Points on a hilly landscape, in no order, each with its height.
From any point a ball takes the steepest step (drop divided by distance) to one of its 2 nearest points. It stops when none of these is lower. Distance is the straight distance between rows; heights are no part of it.
<1070>: [153  80 100 127 159 134 177 155 136 106 140 155 125 153 118  52 124  64
 133 169 133 134 129 146  72 146 133  95 100  98 134 116 137 141 122 121
 162 127 139 183  94 115 169 103 136  78 100 123]  height 55.4
<1287>: [119 166 184  78 147 133 105 150 103 145 132 106 111  82 144 183 144 192
  95 141  89 113 122 113  99 114 100 115 164 139 129  99 122 116 151 133
  85 119 138  97 135 128 101 179  93 162 144 115]  height 48.0
<139>: [119  75 133 113 166 125 135 191 104  79 163 159 110 169 111 113 134 110
 141 135 114 139 127 138  80 153  99 117 129 137 123  88 165 159 121 112
 167  94 112 177  99 142 105 173 135  69  80 185]  height 24.0
<864>: [130 135 185  74 220 120  85 119 113 159 138  69 165 109 117 168 119 164
  87 101 111 108  92 118 101 150  92 143 213 112 130 132  92 140 180  83
 142 104 140  70 132 142 109 137 101 155 175 108]  height 43.8
<514>: [107 147 140 155 115 118 154 155 135  88 130 185  91  84 129  77 170 107
 185 150 144 127 151 129 164 135 114 108  44 144 118 132 168 155 120 122
 149 144  82 160  85 140 159 135 130  75  59 162]  height 64.8
<1218>: [135  85 105 172 156 131 133 158 107  57 160 157 131 174 127 109 132  95
 135 149 133 144 127 109 102 147 104 125  68 149 129 135 155 155 125  91
 180 101 122 164  61 173 116 135 128  81  93 147]  height 28.9
<365>: [135 138 135 138 174 177 118 150 124 128 144 138 141  88 125  89 133 150
 132 125 148  94 130  94 117 146 128 102  82 106 148 144 108  95 140 114
 101 159 141 102 112 116 146  75  89 124 126 111]  height 17.0
<1044>: [142  52 159  62 147 148 159 144 149 152 147 128 129 149 100  90 137 105
  68 127 163 132 140 178  89 171 114 121 157 100 121 128 148 117 150 146
 110 144 151 155 157 109 160 115 162 104 103 161]  height 32.5
<707>: [108 127 173 146 181 166  60 112  99 179 134 117 172 108 114 130 118 171
 165  64 131 105 101 117 167 122 192 144 144 101 150 169  72 140 117  97
 116 162 136 126 154 160 124  91 104 132 175 120]  height 63.2
<1178>: [ 88 135 119 126  90 100 148 142 125 110 101 189  67 114 114 104 144 106
 165 131 118 144 103 171 167 130 137 152 147 128 126  99 167 185  90 164
 147 148 100 184 121 106 131 169 176  47 110 138]  height 40.2
<847>: [104 146 137 114  61  69 169  88 148 115 102 130  75 125 137 142 135  99
  94 136  98 172 148 165 135  98 113 153 169 153 103  93 151 138 113 162
 152 108  89 158 160 121 132 176 173 101 133 120]  height 37.4
<338>: [124 171 136 112 108 117 130 162 108 164 150 120 169 172 150 206 122 132
 144 147  82 110 151 130 107 129 159  82 164 115 108  89  95  63 122 186
 100 129 150  99 140 138 112 156  89 199 173 102]  height 31.3
<116>: [120 115 168 101 210 135  69 122 116 155 132  80 175 114  90 130 117 168
 116  70 138 118  81 113 135 159 122 155 198  83 149 159  93 170 169  63
 161 128 113 110 142 147 120 105 103 109 170 126]  height 42.0
<761>: [174 134 175  46 148 132 178 114 175 166 104 128  72  78 140  90 151 141
 102 157  97 127 121 165  82 116 105 113 161 132 147  73 162 157 146 128
 118 107 114 161 153  65 146 196 116 103 101 120]  height 40.6
<433>: [133 120 124 152 134 139 104 171 106 145 159 115 194 142 120 140 129 149
 123 137 138  96 132 107 128 153 104  90  80 127 110 182  97  48 120 179
  76 155 181  90 120 149 132  95 128 144 110 137]  height 32.6
<1156>: [101 107 153  88 119 111 119 129 134 103 129  96  99 115 128 183 113 145
  99  87 168 122 138 107 156 106 107 163 191 144 103 124 173 173 169  81
 109 106 115  87 139 150  93 189 140 175 111 107]  height 25.5
<328>: [122 176  88 218  83 166  82  98 130 166 140 143 158 143 150 143 122 126
 178  87 138 121 165 123 159  87 195 132  70 137 122 127 106  57  82 163
 108 144 143  72 120 133 136  75  96 215 141 131]  height 9.2
<102>: [151 166 100 176  85  95  92  75 145 173 103 103 198 113 137 127 111 145
 122 138 130 150 118 132 167 136  93 118  62 141 129 199  65  75 121 192
  95 133 138  91 140 154 147  75 129 150 164 163]  height 43.6
<702>: [ 92 127 117 150 130 173 114 140 106 178 117 146 137 159 135 126 101 134
 188 110  90 104 125 159 153  84 231 122 173  87 160  99 108 109  88 151
 118 170 155 151 158 121 138 118 112 166 178 136]  height 41.5
<571>: [107 189  74 178  86 120 140 135 109  97 123 193  94 115 112  94 142 103
 213 139 103 117 132 145 177 107 137 114  69 129 134 119 144 126  77 152
 162 154  91 184  80 138 148 138 109  97  88 141]  height 63.1
<1100>: [147 130 116  73  73 112 189 135 156 114 130 141 102 200 138  98 120  65
 133 151 128 170 161 185 130  97 145 118 174 115 117  87 164 126 113 172
 112 138 112 172 140 118 165 180 164 123  98 114]  height 46.9
<436>: [124 100 139 135 102 106 116 124 129 132 122 127 159 120 101 112 116 134
  91 123 160 143 126 155 170 176  86 132  87 150 124 178 123 130 123 159
 127 151 136 153 120 166 124 100 188  93 110 209]  height 33.1
<256>: [ 98 119 144 101 103 111 128 124 136 132 146 142 134 171 105 156 107 114
  86 131 131 136 139 168 131 155 124 143 182 118  97 118 126 123 140 155
 123 120 137 139 161 166 130 149 148 134 145 153]  height 36.9
<764>: [110 218 105 162 126 179 117 146 112 136 119 190  93  70 123  68 139 131
 212 137 107 102 111 122 143 107 150 121  67 121 146 115 152 132 108 139
 150 157 111 148  86 109 129 105  70 103 100 145]  height 60.1
<999>: [167 150 144  87 109  82 177 118 152 136 114 140  88 100 155 100 190 122
 104 171  88 168 135 141  67  96  88 105 144 153 121  94 132 112 135 150
 123 110 120 144 136  82 131 174 133  87 113 111]  height 37.8
<1065>: [119 120 108  95 110 137 146 187 103 114 161 143 152 192  94 118 126 125
 169 145 115 122 160 176 136 130 156  79 160 103 133  93 141 109 108 186
  86 170 135 196 145 132 110 165 139 128  86 184]  height 46.4
<1291>: [117 158 144 122 130 111 123 102 148 104  78  99  67  73 134 160 129 157
 114 100 137 130  88 106 142 104 108 178 161 142 138 130 152 199 144  71
 155 106  96  94 144  85  77 180 140 111 139  89]  height 40.0
<162>: [147  93 171 116 125  92 165 156 127 103 148 157  98  88 142 103 193  99
 150 140 145 133 151 124 121 144  71 117  51 165 120 116 181 188 112 108
 162 114  61 150  98 146 149 159 178  70  52 172]  height 66.1
<1275>: [146 145  79 169  85  99 137  68 157  96  99 109 122 151 181 112 148  88
 120 134 140 167 163 106 140  98 131 154 121 159 100 162 123  73 119 130
 126  94 128 112 136 107 138  90 144 152 143  80]  height 25.3
<349>: [125  79 126 124 195 200 135 135 107  89 137 108 116 139 148 100 106 109
 138  98 179 111 132  69 123 144 134 124 126 117 135 120 162 135 155  58
 117 107 143  81 100 101 140  79  89 168 111  64]  height 20.3
<211>: [ 74  95 160 128 138 167  93 141 110 107 133  87  99 167 120 168  94 153
 139  91 139 109 129 117 172  93 162 160 185 124 137  94 138 172 156  78
 115 140 129 110 152 143  86 162 120 167 122 109]  height 23.3
<824>: [130 136 146  95  83  82 141 113 152 160 102 106 147 119 158 159 140 130
  71 148 114 154 156 154 111 147  80 115 167 129 110 126  91  76 132 205
  75 149 160 127 177 113 139 115 162 158 164 119]  height 47.3
<1145>: [116 127 102 127 147  90 127 118 127 117 145 126 156 149 109 174 109 127
  96 147 101 140  82 124  94 164 105 137 150 135 114 141 104 150 120 118
 188  91 128 120 103 159 107 150 131  94 174 152]  height 38.0
<744>: [144  82  65 147 133 114 176 150 140 131 139 141 169 199 118  94  99  72
 131 182 108 131 112 167  84 159 111  97 114 101 118 137 110 106  98 149
 160 149 158 196 107 159 162 107 130  80 126 152]  height 57.0
<1045>: [113 134 138  86 106 178 132 127 135 159  95 141  89 152 132 106 133 129
 168 133 105 110 141 172 173  86 224 129 181  96 170  77 132 160 116 146
  95 178 148 177 152  94 136 156 146 162 143 133]  height 39.6
<1327>: [132  69 169  68 165 142 145 190 126 116 162 131 111 150 111 121 145 136
 121 126 135 125 141 138  79 152  91 105 149 139 120  70 172 168 176 109
 139  95 127 141 129 116 113 180 123 107  69 159]  height 19.4
<554>: [132  85 127 121  95  87 134 113 135  94 128 136 125 125 115 145 134 107
  98 126 171 164 127 123 166 150  93 152  79 159 115 172 159 163 126 121
 152 114  92 138 108 167 141 130 202  83 107 169]  height 30.7
<680>: [100  98 114 126 131 128  73 116 117 114 129  95 171 149  96 162  96 149
 141  74 164 122 108 102 205 116 167 162 167 126 132 183 110 164 140  79
 133 141 116  91 168 176  95 130 151 134 150 138]  height 26.2
<992>: [159 101 160  85 127  87 182 172 131 104 160 155 110 125 137 130 188  98
 119 167 126 133 151 144  79 134  85  99  84 160  93  87 149 155 127 132
 137 114  97 135 100 135 142 190 170  86  61 165]  height 67.0
<100>: [130 169 113 143 148 179 123 106 115 106 111  87 108 133 186 145 125 142
 149 115 108 130 122  77  93  85 161 141 170 142 125  95 125  81 117  96
 108 106 146  66 123  91 102 112  86 212 144  47]  height 27.7
<723>: [162  83 127 122 169 113 131 147 133 115 153 119 146  84 100 130 139 129
  73 114 176 123 120 100  94 173  92 136  91 134 134 159 126 164 159  76
 148 108 110 108 105 143 128 111 139 114 127 140]  height 33.2
<1094>: [139 147 122 117 128 109 147 146 129 154 136 148 143  93 115 131 129 141
 101 158  87 128 110 150  93 158  95 108 108 119 130 155  99 115 112 150
 135 152 143 155 126 129 138 127 134  80 149 173]  height 47.7
<193>: [115  75 132 115 116 135 142 104 151 117 107 102 108 140 140 101 119 109
  94 112 177 153 154 125 156 120 140 168 165 126 127 156 138 131 131 122
 100 138 148 122 160 107 165  96 161 144 131  95]  height 45.4
<664>: [141 170 111 143  60  73 126  92 143 183  69 102 168 125 154 125 110 127
  81 150 124 148 143 148 138 137  76 107 116 136 106 164  76  81 105 214
  99 146 153 136 159 137 132  95 161 128 142 180]  height 46.0
<454>: [148  82 146  61 139  90 121 152 137 110 141  79 148 119 137 176 149 123
  77 104 162 130 132 101 126 163  74 147 197 142  93 172 137 125 175 113
  97 103 159  40 137 131 122 129 142 187 130 112]  height 40.3
<441>: [125  95 133 129 139 141 108 174  96 114 168 119 161 146 114 146 117 142
 123 129 140 113 152 110 117 152 123 101 119 138 115 146 123  92 138 144
 100 132 151 126 115 169 110 134 125 134 104 142]  height 26.0
<172>: [ 85 140  92 172  68 102 134  92 129 105 111 162 126 149 114 140  97 127
 138 134 125 147 107 139 184 121 148 156 124 129 123 141 128 145  97 155
 148 134 114 166 120 157 126 145 150 103 149 130]  height 34.1
<982>: [ 95 152 138 128 154 138 125 156  99  99 138 150 103 106 117 155 134 171
 134 128 112 128 108  93 120 142  90 121 105 142 137 106 138 159 134 117
 153 105 110 126  92 130  93 175 109  92 106 146]  height 35.5
<266>: [173  98 137 118 167 137 169 147 141 127 133 166 102  75 120  59 148 100
 136 145 144 125 136 145  92 158 108  97  74  99 164 105 152 173 149 118
 150 150 110 182 103  87 168  94 136  61  76 135]  height 53.3
<496>: [128 196 101 152 140 158 123 104 114 133 134 117 135 144 174 155  86 138
 136 134  96 122 107  94  88  96 145 130 146 128 119 103 111  73  95 136
 150  95 137  92 114 113 100 119  70 162 171  80]  height 33.9
<359>: [105 145 144 123  87 103 125  88 153 126  91 116  74 103 149 165 129 149
 102 119 104 141 129 136 132  80 138 180 177 155 130 115 133 156 145 111
 126 105 114 128 161 108  90 193 140 128 149  94]  height 38.6
<357>: [146 125 140  76 164 168 139 134 120 132 120  89 100 148 166 123 143 140
 122 133 124 117 128 108  96 120 147 105 176 129 121  89 133 105 132 115
  88 101 159  81 130  83 144 129  94 199 133  66]  height 21.4
<788>: [166 102 129 112 149 108 187  99 148 111 109 116  86 127 143 105 129  91
  75 141 132 157 137 140  52 112 106 145 157 127 127 110 159 136 152 108
 154  85 125 114 129  68 156 131 118 111 128  67]  height 32.1
<1121>: [128 169 146 129 157 161 144 134 135 124 110 165  81  51 119  64 148 150
 161 143 110 107 103 119 104 142 122 104  81 107 179 103 156 161 140 116
 148 148 113 169 106  74 131 114  86  77 116 116]  height 56.2
<1062>: [130 163  78 198  83 142  81  76 131 107 124 141 148 120 118 128  93 130
 168 118 153 125 118 101 187  93 165 169  64 151 126 172 131 123 119 103
 152 128 109  92 115 148 127  99 107 129 135 111]  height 27.0
<95>: [143  38 149  89 181 151 129 157 130 125 156 103 137 173 100  87 124 104
  90 116 171 132 141 144  86 165 110 117 187 105 131 124 142 128 172 100
 128 115 162 124 154 115 156 114 109 130 113 119]  height 30.2
<141>: [167 168  96 194  91  59 155  82 160 148  83 134 122 107 151  82 169  76
 104 181 104 161 139 157  97 126  88 113  71 148 116 170 110 105 116 151
 149 122 105 172 105 123 154  80 161  80 128 121]  height 41.3
<94>: [105  69 126 117 139 159 119  99 132 127 117  93 111 199 149 136  95  95
 110 107 151 133 131 127 151 106 162 172 212 116 114 121 142 142 141  77
 123 119 168  95 167 100 158 121 119 174 157  81]  height 44.7
<831>: [ 99 119 103 136  67  77 141  93 149 141 113 128 166 173 119 153  81 111
 101 141 126 164 106 175 156 149 127 147 165 122 104 152 101 131 109 173
 152 122 129 163 147 170 136 115 185 111 158 165]  height 35.8
<780>: [145 118  79 147 126 140 156  88 148 101 113 121 104 165 161  77 120  90
 116 136 129 138 137 122 106  99 141 147 166 126 125 124 126  91 129 125
 147  94 146 126 135  72 169  99 105 143 145  49]  height 28.8
<914>: [149 164 149 109  95 120 142 163 116 106 143 138 124 108 146 152 154 134
 134 173 133 126 176  97 118 110 105  78  90 163  88 115 129  82 133 167
  70 129 137 108  99 133 135 176 131 145  91 124]  height 69.8
<1245>: [ 62 134 109 196 109 141  77 131 103 146 117 144 156 139 103 157  74 163
 197  78 106 110  88 137 200  99 217 163 138 103 147 127 115 152  91 135
 156 141 124 146 148 154 103 134 101 105 164 144]  height 54.7
<1104>: [130  70 170  70 110  98 144 116 157 130 153  99  94 100 108 169 132 112
  61 101 160 125 141 163 108 146  75 175 194 144  87 110 187 177 174  98
 134  93 110  88 146 138 109 183 169 136 110 143]  height 27.1
<1269>: [138 172 114 127 110  74 156 103 154 127 120 116 122 115 147 173 135 111
  89 162  82 161 109 128  91 131  93 145 159 144 102 127 114 112 124 138
 175  82 115 123 131 129 107 163 124 127 176 114]  height 35.0
<942>: [122 120 136 128 164 209 144 118 144 103 102  97  81 121 155  95 107 119
 164 111 170 105 130  82 139  88 154 142 128 123 157 101 175 169 156  57
 123 126 125  90 130  84 138 113 107 157  91  46]  height 13.3
<300>: [149 187 109 177  66 108  97  86 145 142 110 113 148 113 156 114 165 141
 106 133 148 160 166 118 153 115  91 130  66 167 104 184  95  62 135 183
  68 128 147  90 142 113 139  71 147 172 114 127]  height 40.4
<192>: [ 79 137 140 130 138 142 129 121 117  95 104 136  62 113 119 147 120 162
 143 120 116 124  95 104 143 125 102 166 142 135 144  84 159 202 137  89
 180 113  96 119 117 102  87 184 126  89 109 112]  height 38.5
<385>: [135  78 160  89 123 132 156 155 140 144 137 150 116 105 103  95 143 123
  95 122 149 137 139 165 112 168  90 122 112 118 125 134 148 147 126 151
 111 155 124 172 138 120 139 115 202  62  95 195]  height 34.7
<912>: [119 188 125 166  85 140  91 107 133 140 117 152 123  88 138 106 153 132
 145 129 137 124 165 118 160  93 128 137  44 137 129 161 120  74 128 148
  90 159 130 105 113 126 145  94 118 167 109 140]  height 35.7
<600>: [104 116 129 127 129 121 117 206  95 130 173 137 176 188  92 165 105 125
 146 132  93 115 167 168 119 143 140  73 176 101 105 102 103  74 138 192
  82 146 162 175 164 169  92 156 132 154 104 185]  height 44.9
<891>: [166 115 113  46 130 130 160 186 137 128 152 158 126 200  96  84 140  92
 175 167 127 151 154 178 132 111 139  95 174 108  98  76 158 143 124 172
 110 168 112 204 140 117 127 187 155 117  79 166]  height 47.9
<1183>: [103 116 115 170 132 143  58 138 117 100 108 123 159 110  72 118 104 174
 169  82 167 115  80  97 205 155 160 156  98 125 153 191 127 182 138  71
 169 132 102 104 131 159  87 111 127  92 140 150]  height 25.6
<333>: [ 99 145  87 169  98 123 107 107 120  69 107 160 102 123 105 136  93 123
 155 118 159 133 103 102 199 101 148 180  89 152 129 156 154 182 130  97
 173 128  99 122 112 138 107 154 137  92 120 107]  height 31.5
<1248>: [108 189 134 136  96  88 100  96 131 161 121 138 158 104 118 174 118 171
  96 124  98 149 100 138 156 139 121 135 137 139 138 169  73 111 112 165
 127 130 121 124 162 146 114 151 135 130 186 146]  height 51.8
<354>: [146 159 147 128 144 145  68 109 131 140 117  83 149  75 133 142 145 174
 120  84 159 108 118  73 165 115 125 156 112 146 147 188 102 124 134  80
  93 146 124  61 131 123 106  87 123 195 152 112]  height 40.1
<1241>: [ 99 149 127 155 140 141 124 146 102 141 152 163 132 113  99 121 119 160
 128 130 100 113  97 137 156 156 145 122 128 111 144 144 116 118 105 147
 131 159 148 166 132 130 118 125 116  92 143 177]  height 50.2
<735>: [106 132 160  87 115 147 131 128 137 150 129 127  99 141 131 146 125 147
 103 116 101 127 133 144 141 117 159 136 198 105 131  95 119 124 136 148
  97 157 140 142 163 133 133 156 131 159 142 130]  height 38.1
<339>: [106 103 114 179 139 104 110 159 113 156 165 130 210 200  96 158  81 144
 154 131 100 111 132 172 128 172 144  89 166  98 104 137  89  69 103 189
 118 126 158 182 173 200  86 127 128 141 131 202]  height 43.4
<323>: [115 180 105 153 176 156 114 102  97 130 132 108 152 127 136 152  85 158
 134 127  96 115  76  80  92 137 133 134 134 122 137 128 109 125 122  76
 180 108 118  86  94 134  92 108  86 126 165  98]  height 39.9
<1155>: [117  93 115 116  71 127 167  97 155 120 105 139  85 163 148  88 103  87
 117 126 142 151 142 157 161  96 167 167 174 115 128 120 141 134 128 152
 120 141 133 172 156 108 176 129 174 107 130 108]  height 46.1
<546>: [129 164 135 123 136 179 108 139 106 140 144 133 114 110 153 111 150 131
 137 112 127 111 156 105 143 106 167 120 104 121 137 136 111  76 123 128
  72 151 161  85 129 114 143  91 107 178 127 118]  height 28.4
<1024>: [153 133 116 172 136  99 118  98 145 111 104 156 108  51 111  81 158  82
 111 145 143 130 123 126 103 164  96 130  29 125 161 157 140 172 150  87
 185 129 107 159  84 127 161  60 134  88 134 139]  height 36.3
<1000>: [100 156 173 142 197 200  89 107  98 171 106  94 119  93 137 112 115 179
 156  80 116  91  96 113 125 123 166 131 140  99 178 118 101 149 128  68
 131 154 132 123 131 117 127  79  86 129 166 105]  height 61.6
<320>: [163  75 157  72 165 111 140 164 129 124 145 103 137  93 132 160 147 141
  57 130 166 125 138  94  67 158  59 124 135 138 121 126 149 152 169  94
 113 106 145  66 111 109 125 149 132 133 103 110]  height 37.7
<810>: [ 96 174  99 148  59  80 131 115 123 135 118 147 160 164 150 204  99 144
 149 129 107 126 175 144 126 103 166 108 143 136 120  97  97  71  93 187
 111 100 132 128 134 148 104 158 114 189 170 107]  height 26.5
<152>: [119 183 167 103  82  97 116 145 103 156 129 137 131  75 128 207 144 173
  87 141  95 135 152 133 134 134 108 129 135 149 118 129 107 105 144 172
  67 123 133 105 150 140 109 170 128 161 157 136]  height 50.0
<429>: [107 108 119 150 137 168 109 111 107 150 136 106 138 173 154 144 112 119
 136 113 108 113 129 104 143 108 191 138 190 102 126 123  97  95 104 125
 115 123 155 106 156 126 150 100 107 188 174  95]  height 43.5
<242>: [161 104  79 141 128  81 165 140 153 145 133 113 168 175 133 132 128  80
 107 202 111 121  98 138  50 168  99  82 104 121 100 144  73  90  97 160
 176 132 161 137  98 140 149 109 126  85 153 131]  height 58.7
<920>: [117  88 128 120 177 133 109 124 119 128 145 120 158 156  88 126  84 136
  97 107 128 126  82 114 109 158 124 145 186 106 139 145 116 153 151  91
 178 105 125 125 129 147 129 127 113  93 166 142]  height 40.5
<341>: [133 165 164  95 192 137 112 130  97 144 141  82 145  96 140 164 120 186
 100 139 101 107  86  78  76 134  90 112 146 119 141 125 111 124 155  88
 124 118 137  76 112 124 101 142  89 142 154  98]  height 45.0
<71>: [120 136  75 189 115 127 142 169 101 165 162 124 197 193 111 164  92 138
 186 146  96  93 134 159 134 146 140  79 115  93 114 126  94  55  69 196
 122 155 155 169 129 175  98 122  92 123 146 184]  height 40.9
<54>: [126 193  96 173  64  67 155 100 136 132 119 130 136 139 152 171 122 129
 124 153  96 158 147 138 117 102 118 116 116 152 110 136 117  67  98 179
 138 104 113 133 114 143 110 148 121 145 156 117]  height 30.8
<549>: [191 141 157  58 180 176 151 127 159 139 107 103  91 144 159  84 162 137
 142 145 124 116 135 117 102 106 147  90 145 143 160  68 171 139 156 114
  66 117 153 117 134  51 154 142  97 182  98  71]  height 14.1
<807>: [ 89 171  78 182  68 139 125 107 119 126 121 150 133 169 146 171  89 121
 177 113 137 120 177 126 167  71 199 126 108 143 120 118 131  95  90 153
 126 138 122 124 114 152 120 124 112 187 137 100]  height 21.1
<121>: [152  91 103 171 133  88 147 143 121  96 148 148 143 151 118  82 157  73
 138 161 135 145 129 149 132 156 102 125  31 134 128 150 137 157 121 110
 173 125 127 183  71 184 147  96 158  80  97 175]  height 33.3
<383>: [139 105  76 172 128 119  75 123 129  73 132 134 171 122  82 111 139 154
 162 107 144 125  74 107 178 181 114 158  50 152 159 174 141 186 151  68
 198 102  90 102  88 174  79 103 134  83 131 172]  height 19.7
<1288>: [ 71 145 155 127 135 102  75 113 119 169 132 129 156 120  99 175 116 172
 128  98  81 110 101 155 178 147 164 159 192 103 131 138  90 141 126 143
 140 141 128 136 185 166 106 137 142 124 180 165]  height 52.9
<1317>: [177  92 134  91 150 135 178 121 158 116 121 147 106  92 133  59 159  88
 111 147 176 141 172 116 104 144 117 111  96 101 151 126 149 128 152 131
 104 139 133 144 129  73 184  80 135 112  94  97]  height 51.3
<1164>: [172 124 154  68  92 112 173 122 169 154 109 103 109 140 160 101 167 102
  96 157 109 154 154 155 110 133 112 102 177 124 120 118 118  84 138 183
  66 125 174 126 167  71 162 133 153 167 127  95]  height 48.3
<959>: [115 148 126 134 148 171 125 145 115  86 137 156 116  85 134 133 122 147
 145 127 153 107 126  67 134 111 100 122  79 144 126 125 151 153 155  78
 159 116 103 102 102 125 105 121  99 126  96 109]  height 30.1
<1107>: [113 111 178  97 129 192  92 130 103 155 100 106 113 145 139 166 158 156
 172 110 110  88 160 126 166  86 211 110 160 133 162  77 108 129 135 120
  59 165 150 108 133 128 133 145 118 226 127 119]  height 19.5
<883>: [160 116 102 163 101  60 186 116 148 125 106 141 140 148 155  88 162  51
 121 182 114 151 114 176 100 153  94 110  41 132  92 151 117 140  95 139
 164 143 122 171  85 152 166  81 175  63 109 160]  height 37.6
<610>: [137 190 101 209 108 146  44  73 137 186 129 127 171 109 143 165 137 160
 171  77 112 118 118 113 166  82 178 152  77 149 126 164  82  65  73 143
 100 127 124  53 156 141 112  65  98 201 175 131]  height 22.9
<706>: [103 209 135 189 142 181  94 104  98 165 114 136 119  83 139 123 102 175
 175 102  91  94  80 121 139 105 178 146 110 112 147 120 101 133  98 121
 156 159 122 117 131 104 102 102  76 131 173 128]  height 59.2
<528>: [152 148  64 178  94 100 122  58 148  97 121 120 158 156 135 112 106 107
 133 139 149 154 112 104 154 112 136 145  98 141 119 178 111  92 107 125
 163 102 120 115 113 155 143  96 140 134 170 102]  height 20.6
<588>: [ 94 123 155 148 144 204  69 150  64 149 141 115 137 162 124 161 101 159
 194  82 132  87 155 113 157  85 209 123 151 134 146  90 112 113 117 114
  83 168 146 113 125 150  98 112 105 198 135 136]  height 12.7
<73>: [129  63 154 100  91  97 161 119 140 108 150 130  92 114 123 156 142  90
  89 105 169 154 144 148 127 127  75 177 138 170  94 129 191 193 126 108
 157  96  95 120 120 152 132 170 195 101 100 146]  height 28.7
<411>: [ 94 100 140 135 161 173  80 177  77  96 158 104 147 174 112 159  87 158
 157  94 147 114 136 108 158 121 166 130 164 127 120 117 134 111 144  98
 105 122 130 125 143 168  81 145 111 163 114 139]  height 19.9
<733>: [131  73 138 111 196 153 112 148 107 109 152  83 152 163 140 114 120 122
 105 114 173 116 126  98 127 155 127 135 170 122 119 152 106 125 147  84
 111 121 150  76 132 140 137  99 107 175 131 102]  height 26.4
<485>: [ 92 119 129 110  86  75 155 132 136 121 115 163  88 122 116 149 153  92
 105 130  93 146 123 194 127 163  97 152 139 143 101 109 152 157  85 170
 164 119  85 171 121 129 134 178 189  68 111 187]  height 38.7
<747>: [161 142 154 109 112 108 147 147 122 103 150 144 111  72 145 145 170 129
 102 150 134 133 152 107 108 126  64 110  60 166 111 139 123 125 142 127
 114 122 106 115  97 142 135 160 139 117  90 131]  height 68.5
<1232>: [177  95  77 135 151  95  97 112 148  81 132 111 188 101 100 123 146 123
 102 128 150 132  99  96 117 172  99 132  47 148 172 194 125 189 151  62
 186  92 111 110  81 167 107  91 155  91 149 166]  height 26.6
<135>: [191 116 147  55 134 136 187 121 171 145 115 136  93 132 152  52 167 107
 120 159 150 145 156 149 128 102 158 113 140 110 132 106 149 129 143 165
  83 152 150 167 165  67 178 122 144 141 101 101]  height 49.6
<1131>: [135 166  97 135 114 123 134 159 118 181 152 132 173 160 129 172 112 140
 170 152  79 102 129 149  97 123 152  78 129  81 114 114  94  47  78 199
 106 159 164 133 145 134 117 138  90 151 156 142]  height 36.6
<504>: [200  96 152  94 124  71 195  99 171 136 102 128  97 115 151  94 184  72
  76 151 129 167 154 149  48 115  82 130 129 149 123 102 152 124 132 134
 115  97 110 137 144  66 157 128 154  97 106  87]  height 34.9
<850>: [133  76 195  67 177 181 135 183 139 131 134  95 105 126 112 107 141 171
 131 111 156 104 145 124 117 140 120 109 160 121 155  81 176 158 175  93
  73 134 118 142 144 106 122 156 108 141  73 115]  height 13.6
<1211>: [154 155 105 138 119 110 170 111 153 144 115 149 124 107 133  76 144 103
 113 160 110 146 131 136 103 124 119 110 106 109 120 153 105  91 108 161
 123 162 141 155 110 101 159 102 126  93 140 116]  height 44.8
<1128>: [170  98 169  87 163 199 149 143 159 125 104 103  82 107 155  83 146 144
 139 122 179 105 151  95 129 124 140 112 108 133 159  96 174 160 164  89
  80 122 127 126 136  71 173 125 114 161  78  73]  height 5.0
<1236>: [141 153 115 129 140 136 108 102 129  92 115 105 117  91 147 144 132 149
 118 110 158 120 108  62 139 102 105 159 117 149 132 157 137 143 158  62
 132 110 109  60  97 129  95 109 111 160 134  93]  height 35.6
<451>: [152 137 128 157 157 144 104 121 135 144 129 154 116  33  97  86 131 121
 119 128 155 119 128 108 115 151 108 115  60 116 172 165 125 126 172  82
 145 139 125 141 108 101 165  40  96 111 137 102]  height 29.5
<240>: [165  72 138 108 176 120 190 156 132 111 138 144  98 152 130  94 140  60
 119 165 135 141 142 129  47 107  95 107 104 122 138  76 171 190 139  93
 176  93 103 153  94  93 174 154 116  81  82 114]  height 57.3
<41>: [ 50 111 124 168 131  99  63 137  97 126 142 158 157 131  64 169  95 163
 164  90 105 122  89 150 200 169 168 149 152 116 134 140 123 153 107 172
 150 131 117 157 172 163  78 151 132  90 150 177]  height 53.6
<887>: [ 88 180  96 218 120 177  80 116  98 170 147 149 153 126 123 156  90 174
 194  87 103 102  91 128 173  93 209 131  96 111 141 123 110 120  64 149
 140 160 116 122 133 144  99  97  83 144 149 148]  height 56.6

Where does a ball stop that starts at each point below?
<992> -> <365>
<744> -> <365>
<1094> -> <1128>
<1000> -> <810>
<1045> -> <528>

Call two points neighbours if one is among the 2 nearest of the other. Go from one point of each pair to the other, from neighbour to neighbour, staying as low as possible. Name the highest point that can't be avoided.
<959> / <847> -> <1291>
<328> / <847> -> <341>
<365> / <847> -> <354>
<588> / <365> -> <433>
<1128> / <588> -> <385>
